Each row is a point on a landscape with many peaks, with its height.
A climber steps from a point to whichever of its 4 nearest points has the largest rise for the distance, and stops where none of them is higher. Distance is the straight distance between rows; heights are no part of it.
(289) h=76.9: [164 120 113 130 119 106 106  79 106  97 137  93  99]
(285) h=82.8: [157 157 112 148 105  94 106  94 102 125 111  93  95]
(423) h=78.2: [174 156  93 157 117 113  82  55 150 141 126  71 127]
(201) h=68.8: [175 137 105 155 135 144 159  72 169 177 151 103 154]
(565) h=53.8: [103 204 138 148 138 102 134 185 117  86 114 158 118]
(180) h=59.2: [117 164 135 148 102 107 176 154  96 106 131 166  89]
(151) h=44.1: [123 165 125 119 146 113 124 174 116  66 155 126 126]
(633) h=46.3: [112 116 152 108 149 121 117 194 130 145 196 133 150]
(284) h=49.9: [165 155 129 161  73 104 151  98  89 153 132 110  96]
(394) h=76.8: [170 107 113 119 137  99  85  63 126 112 136  68 110]
(460) h=75.0: [175 119 125 150 128 155 164  74 156 136 141  95 175]
(177) h=41.5: [126 140 116 107 154 138 110 132 111  91 117 130  92]
(165) h=81.9: [175 138 110 148 123 109 116  64 163 182 106  97 131]
(24) h=34.4: [124  81 144 113 118 146 164  99 124 172 100 149 117]
(351) h=80.0: [135 134 129 119 114 112 132  89 119 148  88 116  87]
(617) h=69.1: [167 141 131 190  80 135 171  83 103 133 167  97 158]
(503) h=39.7: [ 73  76 116 118 125 163 166 141 114 138 102 184 116]
(594) h=78.7: [185 126  99 128 132 111  89  57 159 147 114  86 125]
(245) h=35.6: [134 103 110  92 141 119 101  94 140 126  83 119  99]
(654) h=83.7: [159 104 115 117 128 114 116  89 182 187  89 118 121]
(198) h=20.1: [ 85  93  98  89 180 169  99 146 149  98 125 124 125]
(333) h=62.9: [120 140 142 129 102 129 176 132 100 127 128 157  95]
(103) h=34.8: [ 76  75 135 125 116 173 162 144 112 107 118 178 143]
(585) h=53.1: [ 90 141 123 124 117 148 155 145 110 157 106 171 106]
(48) h=43.7: [ 83  89 135  96 175 154 100 186 126 142 169 131 166]
(485) h=82.3: [148 119 145 144  97 139 164  93 103 150 123 131 116]
(677) h=87.3: [146  79 161 126 116 165 152 102 153 127  99 117 176]
(534) h=80.4: [177 139 135 164  88 134 174  75 110 140 149 101 154]
(355) h=29.3: [113 109  95  79 168 142 124 132 122 102 147 123 111]
(189) h=76.3: [175  97 115 141 108 112  94  73 111  93 160  67 111]
(636) h=79.0: [171 172  98 179  99 107 120  72 145 171 133  88 114]
(145) h=58.5: [165 101 108  95 132 113  98  84 139 127  92  93 109]
(220) h=89.3: [133  82 169 119 106 159 137  87 132 107  79 124 165]
(251) h=35.3: [133 119  97 110 159 139 140 144 110  94 179 118  99]
(43) h=41.6: [107  97 123 107 131 135 147 111 138 162  79 153  91]
(344) h=46.2: [ 64 121 132 104 158 147  62 190 132 117 123 142 176]
(49) h=57.8: [182 110 103 139 128 147 147  89 207 194 123 115 136]
(395) h=48.6: [154 146 148 161  79  98 169 113  94 141 140 132 109]
(374) h=37.9: [133 136 116 117 159 133 130 166 112  88 195 116 120]
(567) h=50.0: [ 92 144 192 131 125  96  95 202 135  89 152 147 174]
(566) h=45.0: [153  90 137 125 124 132 158  92 172 190 113 121 132]
(73) h=54.0: [ 98 190 143 124 144 113 103 188 128  85 129 141 143]
(119) h=32.9: [100 134 102 109 143 138 122 129 118 124  72 153  93]
(74) h=4.6: [ 62 144 140 150 126 137 108 206 122 160 112 196 166]
(626) h=43.4: [116 148 141 120 150  90 118 197 128 162 201 124 115]
(144) h=64.6: [174 128 122 139 144 179 132  85 193 114  76 108 181]
(6) h=41.2: [101 128 188 109 133  77 129 204 125 152 189 148 134]
(373) h=65.5: [ 94 134 150 113 154 131  92 198 126  97 157 135 167]
(435) h=34.1: [103  87 152 114 109 156 171 125 104 131 118 156 132]
(87) h=57.3: [138 156 107 126 128 106 115 134  97  79 112 127  80]
(431) h=3.1: [ 63 165 122 140 125 147 116 196 123 139 113 185 141]
(507) h=47.5: [ 99 138 122 114 164 150 104 170 122  87 138 134 138]
(207) h=55.8: [109 168 118 137 129 124 152 164 118 114 110 168  96]
(532) h=41.3: [ 86 187 185 140 123  92  92 205 147  92 130 159 167]
(302) h=88.7: [108 147 161 119 150 123  92 195 128  91 159 137 164]
(280) h=72.2: [151 103 108  97 140 117 102  91 113  82 126  97  98]
(439) h=71.4: [161 136 128 142 104 113 154  79 130 184 128 103 132]
(118) h=21.5: [ 53  88 119 148 129 159 153 190 118 139 126 192 164]

Where does a climber stop that starts at each point below?
(460): (220)
(423): (654)
(118): (485)
(43): (285)
(74): (485)
(280): (285)
(144): (220)
(103): (485)
(565): (485)

Call two points neighbours if one is among the 4 nearest of the other. Go from one point of each pair to the other, from neighbour to neighbour, staying as high as possible. Name the lowest point that can't be avoided.
(302), (220): (565)
(485), (654): (636)
(220), (285): (351)

Write out the way that a climber takes from each point below.
(177): (87), (285)
(201): (165), (654)
(207): (333), (485)
